Points on a hilly landscape, in no order, each with its height.
A climber steps from a point to whichever of its 2 nearest points has the largest rise for the distance, and stops where none of them is higher. Distance is the straight distance between rows; heights are no part of it.
bif (h 6.29): 112  120  138  90  94  102  114  95  107  57  118  110  112  124  63  106  79  79  95  97  92  83
luzi (h 2.15): 102  87  134  107  116  134  101  99  116  116  107  82  96  87  75  105  88  95  102  106  104  80
vetep (h 2.81): 111  91  103  101  120  108  83  85  117  112  96  80  98  106  99  81  124  107  95  84  106  107
Karim (h 0.50): 90  78  92  92  99  112  93  88  113  86  80  96  122  124  86  110  110  111  106  89  87  135
Let (h 2.90): 105  72  79  103  113  94  123  87  123  112  106  102  145  92  125  100  98  113  106  94  116  89
Dev (h 1.28): 111  103  114  84  130  68  107  139  82  84  78  87  81  113  86  112  116  95  125  90  101  78
Lib (h 2.42): 94  127  83  89  79  113  116  84  85  94  103  94  88  79  123  99  105  99  91  112  100  91
Zokeb (h 2.65): 86  114  90  96  75  130  127  80  101  95  109  103  98  76  114  115  96  109  67  107  97  106
magab (h 4.03): 101  99  116  100  86  88  110  86  94  79  97  94  63  110  73  97  76  99  98  106  94  102
puped (h 4.78): 125  114  78  113  106  100  119  102  103  94  63  90  96  78  93  72  105  98  84  92  94  90
naru (h 4.82): 105  89  92  114  90  102  113  100  103  95  98  93  100  84  92  83  111  103  80  112  98  111
Tuv (h 3.52): 77  76  96  89  105  95  111  103  83  110  116  118  105  104  111  86  101  130  124  95  104  111
disel (h 4.12): 90  75  76  104  98  86  101  107  138  102  121  91  92  94  112  92  94  81  62  96  88  107
vuru (h 3.70): 103  72  71  91  84  74  111  89  131  109  101  99  91  81  123  85  91  75  88  98  78  98
Bov (h 4.32): 85  95  96  104  102  109  110  94  112  94  86  101  103  97  96  111  81  106  104  103  93  102
niri (h 3.46): 91  84  61  84  82  93  98  122  125  99  86  95  89  92  131  103  92  99  90  105  105  114
Kufug (h 3.72): 151  79  82  91  131  99  89  110  74  106  80  103  95  109  126  89  113  98  96  85  86  112
duvat (h 5.28): 118  96  101  93  112  109  87  100  75  110  86  130  103  94  136  104  119  123  103  97  118  102
maza (h 0.86): 84  127  98  92  108  76  95  117  88  112  104  90  101  105  106  90  115  85  116  110  85  116
mapa (h 2.61): 88  118  137  105  110  117  91  113  85  110  86  101  94  95  119  100  114  128  113  72  101  114
Kaguk (h 4.97): 110  118  92  118  85  94  136  99  86  83  77  108  95  91  84  101  78  96  111  117  88  114
zada (h 5.52): 89  107  85  85  95  107  108  114  106  104  89  115  124  95  115  110  98  117  75  124  93  90
pupov (h 2.24): 120  112  127  103  128  114  95  89  113  123  110  82  106  97  90  116  91  89  113  129  107  79
tez (h 0.92): 61  122  94  96  127  88  93  125  85  102  101  89  115  116  108  106  120  89  107  91  101  121
Bako (h 4.15): 113  125  112  103  83  73  116  102  104  96  115  116  91  99  72  109  94  86  66  123  63  98
boki (h 2.39): 110  114  126  112  119  110  105  107  79  127  100  85  102  111  119  88  111  113  120  86  94  118
sen (h 3.56): 98  82  111  95  129  113  81  124  83  105  83  105  103  113  120  71  104  114  85  102  107  102
nifi (h 4.74): 82  107  78  77  90  103  87  82  90  105  113  92  89  117  111  104  99  119  74  124  98  95
pabe (h 1.20): 87  98  98  102  119  72  114  134  80  106  88  87  80  125  91  113  106  89  135  72  96  78
Zofu (h 4.33): 89  87  103  84  85  109  91  97  98  111  104  105  99  121  107  82  100  119  74  118  99  73
Kevif (h 2.56): 110  122  86  98  78  107  106  108  106  110  87  104  94  88  100  138  93  106  106  90  75  114
vaseg (h 5.03): 94  117  97  66  94  106  90  95  110  108  113  97  106  99  101  111  86  116  77  129  81  92
beko (h 4.28): 102  79  104  111  100  111  99  94  64  121  105  118  104  114  147  95  88  113  99  96  112  121
vap (h 4.65): 83  105  115  96  124  108  77  108  100  102  107  99  116  111  80  80  91  118  91  115  114  97
tevan (h 3.33): 86  86  109  82  101  105  111  86  108  117  109  103  107  91  113  94  86  121  133  113  103  95
Goguf (h 0.74): 91  126  92  92  84  87  111  125  86  92  104  79  77  118  75  113  111  98  112  119  115  104
pes (h 0.79): 81  123  104  96  93  78  110  118  96  90  87  83  85  106  89  104  88  92  108  106  91  109
Lovu (h 0.55): 80  73  104  101  75  107  94  85  98  105  90  103  112  125  105  121  110  101  106  84  99  134
zos (h 1.48): 91  92  99  105  104  81  109  109  91  71  90  104  93  96  75  112  122  96  124  82  115  91
bem (h 3.63): 107  97  64  120  118  110  105  72  96  96  76  120  122  97  118  110  77  104  116  77  103  87
negup (h 2.44): 113  104  98  120  93  106  92  76  109  106  120  104  107  81  119  89  87  86  76  102  101  92
gule (h 3.61): 119  112  121  111  114  94  115  76  97  71  112  81  104  122  72  101  88  83  128  95  102  101
puzin (h 3.73): 106  117  101  110  95  101  137  91  97  86  115  74  89  102  80  103  74  86  124  108  104  102
vavo (h 2.14): 107  121  120  87  103  115  101  98  82  104  94  86  99  98  88  82  90  105  128  105  97  107
vum (h 3.11): 99  94  100  96  104  108  126  98  120  114  103  100  118  75  132  96  97  113  111  106  107  82
gez (h 6.14): 86  99  99  77  110  109  93  129  90  101  93  118  139  100  97  100  114  107  81  128  112  102
modum (h 4.41): 101  84  127  121  110  129  96  101  122  104  92  95  99  79  113  80  97  116  82  91  124  88
bazus (h 2.67): 108  109  81  115  89  112  88  97  105  103  103  115  104  65  115  111  121  98  94  68  122  93
Vapav (h 2.11): 113  86  99  117  76  112  99  88  108  120  128  101  115  105  124  87  92  96  73  98  121  77
pofan (h 4.92): 108  96  92  97  95  96  129  87  112  118  109  76  107  91  84  89  117  90  117  95  77  87
Fasol (h 2.02): 86  117  94  134  101  69  90  91  89  82  109  103  92  98  91  102  117  84  110  113  118  91
pivit (h 2.69): 100  91  101  115  109  106  129  88  108  112  107  126  156  97  112  97  107  107  96  105  100  95
Zes (h 0.98): 67  123  108  103  115  85  92  125  109  107  108  79  107  116  77  107  117  102  127  80  106  125
das (h 2.25): 107  108  118  105  111  88  96  100  86  102  99  96  98  113  95  74  106  116  114  103  90  127
Met (h 4.66): 87  108  96  107  95  96  95  97  87  112  97  124  107  98  104  102  77  102  112  103  101  98
voz (h 4.16): 136  105  87  112  120  107  92  117  86  110  67  97  94  93  104  76  108  97  96  82  98  107
vid (h 3.24): 99  102  66  79  98  94  100  91  112  98  86  98  97  97  120  112  89  108  88  115  82  128
vaka (h 3.17): 113  85  90  95  111  95  73  99  60  97  92  120  104  103  109  86  123  86  104  87  112  110
Gagot (h 4.36): 103  86  99  110  78  101  102  93  111  107  115  97  85  88  113  84  125  104  64  105  119  117
retu (h 1.65): 96  97  94  121  117  77  82  115  87  91  86  113  87  93  100  99  125  92  108  82  108  90
puzog (h 4.43): 98  102  80  87  95  70  102  73  120  99  107  74  76  99  97  101  101  95  109  107  71  112
fefo (h 3.25): 113  100  74  106  123  111  96  89  79  96  83  121  108  87  129  119  111  110  112  69  107  70
luv (h 1.86): 81  111  95  125  91  69  93  104  83  102  96  112  75  92  112  108  138  84  108  92  115  102
kat (h 1.08): 71  101  95  115  113  81  103  130  101  122  108  93  95  113  78  103  101  94  127  66  100  97
mor (h 3.35): 81  114  133  121  92  111  100  112  78  82  85  89  104  126  79  107  84  99  114  110  116  107
bodu (h 0.61): 92  75  67  101  77  103  101  77  93  98  94  105  104  130  108  119  101  87  90  92  99  114
par (h 3.85): 95  108  112  105  85  92  148  87  84  86  114  81  79  104  69  83  81  102  104  119  92  109
rav (h 5.30): 98  92  100  78  123  115  96  110  110  94  124  106  124  98  75  120  84  117  94  135  116  112
Tet (h 0.70): 84  100  72  95  93  90  91  109  80  93  117  87  92  129  79  123  114  94  110  101  114  103
seg (h 2.41): 126  90  114  114  133  100  88  79  130  113  105  81  93  97  88  96  94  102  110  124  105  97
tevu (h 3.82): 118  114  108  81  98  78  100  85  122  101  110  100  81  108  82  114  109  76  75  116  65  95
ruz (h 2.04): 101  89  103  103  83  104  90  99  103  81  104  118  91  105  84  120  72  92  137  85  117  77
ven (h 3.74): 96  71  65  87  93  103  95  117  122  109  113  83  107  100  128  90  82  82  74  92  114  107
gafe (h 2.13): 85  127  98  105  87  93  91  89  94  64  106  100  96  89  89  117  108  83  117  109  113  108
zub (h 5.26): 95  84  88  88  114  110  100  107  117  133  103  84  112  96  92  96  120  91  112  89  94  85
pum (h 3.93): 99  97  109  116  89  85  92  114  117  116  123  83  99  95  138  73  122  93  75  90  128  119
sevip (h 3.97): 89  113  89  105  110  93  102  77  104  82  72  120  119  99  105  124  86  102  121  85  92  95
Vara (h 5.06): 91  104  111  82  125  109  93  101  111  88  105  91  97  108  70  107  82  101  80  132  116  100
luse (h 5.72): 106  79  93  78  107  98  88  110  104  115  112  112  105  94  79  90  109  100  124  91  98  103
zilup (h 6.75): 105  111  117  91  80  105  104  112  102  59  122  108  129  123  53  96  85  92  122  91  100  99
Tife (h 4.13): 100  109  109  102  131  112  86  106  87  113  105  98  101  89  103  69  106  116  96  103  117  93
nomeg (h 2.99): 103  115  127  125  112  115  77  104  100  114  107  97  79  81  120  92  121  134  104  79  125  113
fodut (h 2.43): 121  96  111  106  93  111  121  107  108  114  103  112  143  110  127  79  99  108  79  106  104  87
gipub (h 3.83): 82  84  95  96  110  93  106  103  70  122  119  118  101  110  143  81  80  136  103  88  89  110
Fiveg (h 5.38): 114  115  94  131  95  100  129  99  99  77  75  96  94  69  83  93  97  113  91  104  97  108
Tob (h 3.62): 87  98  115  104  119  89  94  112  105  107  95  113  102  98  117  85  128  128  99  108  119  98
Gego (h 2.21): 100  121  105  95  69  87  87  90  103  83  106  107  76  101  91  125  85  106  122  87  95  79
Dekin (h 2.12): 96  95  113  108  81  108  121  97  123  107  117  109  125  104  127  88  86  104  64  111  101  68
Tul (h 5.83): 101  117  141  101  103  103  131  101  102  74  117  92  101  100  57  94  88  87  97  101  95  100
vusa (h 5.31): 74  99  118  96  93  96  80  103  92  103  96  129  114  116  81  102  86  117  102  107  87  86
zuku (h 4.64): 108  86  90  87  106  82  126  70  130  102  96  81  88  84  93  102  105  97  94  95  77  92
gik (h 5.82): 94  74  119  113  96  111  96  111  133  91  88  87  105  86  128  82  78  86  73  91  122  101
Div (h 3.43): 136  72  100  102  120  92  86  87  66  100  98  126  105  116  117  82  128  103  98  81  88  102
butiv (h 1.88): 91  105  109  108  101  106  86  106  100  93  126  101  88  101  78  112  82  92  129  112  133  82
Bipin (h 2.82): 97  95  126  113  78  123  90  111  94  108  84  106  96  98  93  107  79  91  101  104  89  127
sif (h 5.64): 93  93  90  92  107  126  103  113  105  106  108  113  139  91  95  105  105  117  100  116  126  109
muz (h 2.83): 135  115  93  109  95  102  72  93  113  113  118  114  100  92  109  101  92  96  82  109  84  100
Mun (h 1.38): 96  101  92  83  111  80  110  118  74  84  67  103  92  96  94  114  123  81  127  96  103  78
Mezo (h 3.48): 103  105  114  135  98  111  88  109  121  125  121  88  96  87  128  88  112  118  92  96  123  109
mis (h 0.67): 92  95  73  100  80  106  101  85  88  108  110  98  109  118  87  129  120  85  104  115  105  114
Muzi (h 1.98): 108  114  119  104  96  122  81  108  91  104  96  98  83  92  94  97  83  94  126  108  111  82
vazu (h 3.54): 74  85  110  116  112  114  101  95  122  107  90  102  100  85  104  95  110  122  108  101  125  87
Totun (h 2.60): 130  81  103  99  131  123  83  77  134  103  104  78  88  97  82  103  107  94  87  97  109  102
pivan (h 3.53): 102  104  104  73  95  79  76  103  110  103  85  98  87  114  80  98  103  76  85  118  69  75
fanam (h 5.27): 111  110  131  93  99  107  113  103  113  80  93  100  88  91  57  88  84  73  110  91  71  87
kegot (h 2.37): 101  118  100  81  77  106  104  111  104  88  88  100  75  92  87  133  76  82  119  84  82  95
Napot (h 4.25): 106  102  96  76  93  74  116  67  110  70  112  85  68  98  78  94  89  95  90  105  79  104
Vogup (h 2.26): 88  122  94  97  79  93  112  91  81  80  109  108  84  68  98  103  109  73  99  126  106  106
renul (h 3.12): 107  113  128  113  69  108  82  110  82  100  87  102  99  126  73  110  83  95  101  98  96  107
Vos (h 3.50): 93  116  121  122  108  102  119  87  80  77  95  90  107  142  77  105  89  99  126  106  108  88
big (h 6.41): 105  98  101  66  92  95  97  103  102  76  118  101  123  103  63  100  80  95  112  99  93  90
fopil (h 4.72): 116  71  101  92  113  102  105  110  57  102  110  122  115  95  149  103  106  129  95  91  113  111
moko (h 2.74): 105  113  84  93  101  89  95  112  90  112  90  88  90  101  105  121  112  104  106  77  89  105
Bebor (h 2.84): 108  114  79  119  106  106  92  96  88  105  85  108  107  93  128  100  107  101  84  73  96  87
kirus (h 2.48): 103  94  125  119  82  144  91  105  106  126  102  93  95  99  85  109  86  84  105  99  91  96
Gara (h 6.09): 110  94  93  71  96  87  83  98  92  83  102  108  110  101  83  100  97  114  119  95  104  117
rumud (h 4.58): 109  107  90  108  75  83  122  101  99  81  92  119  96  94  69  103  87  87  87  112  66  98
legas (h 4.73): 90  76  106  102  95  101  101  122  131  113  108  88  85  89  122  86  90  84  58  113  105  101
fadi (h 2.88): 97  92  91  69  73  110  117  71  111  95  105  93  88  94  105  116  102  118  75  98  86  105
Vata (h 3.10): 102  89  116  115  114  110  67  97  107  101  85  97  108  125  108  78  120  114  74  102  109  110
lige (h 4.53): 76  90  107  84  98  96  69  109  88  116  101  134  102  123  121  95  97  123  86  107  97  84
zuna (h 2.92): 90  91  87  99  107  104  78  106  77  99  93  97  89  113  115  108  107  89  98  82  103  124
tal (h 3.39): 116  92  81  109  80  82  106  90  109  110  96  94  83  79  124  103  112  67  98  102  86  104
gikuz (h 3.07): 107  103  86  100  95  104  90  107  112  109  105  101  92  63  114  100  108  88  107  87  94  100
zut (h 3.22): 127  92  92  90  102  90  70  104  117  105  95  107  96  104  98  102  109  84  76  123  81  87
tivu (h 3.06): 105  94  71  80  86  100  104  79  111  80  84  96  99  94  118  115  107  98  86  86  86  100

Two climbers start at each pair of points below. Name the first point that both come to, or write never.
Dekin / muz => never
butiv / zos => never
pes / magab => never
Vapav / Lib => never
par / gafe => never

Call two points neighbours if one is among the 2 nearest of the other. Go from one point of each pair to the other, from neighbour to neighbour, staying as high as possible. Name the lowest point that can't be avoided.
zilup / gez => luzi
gez / vusa => Zofu
gez / gik => vazu
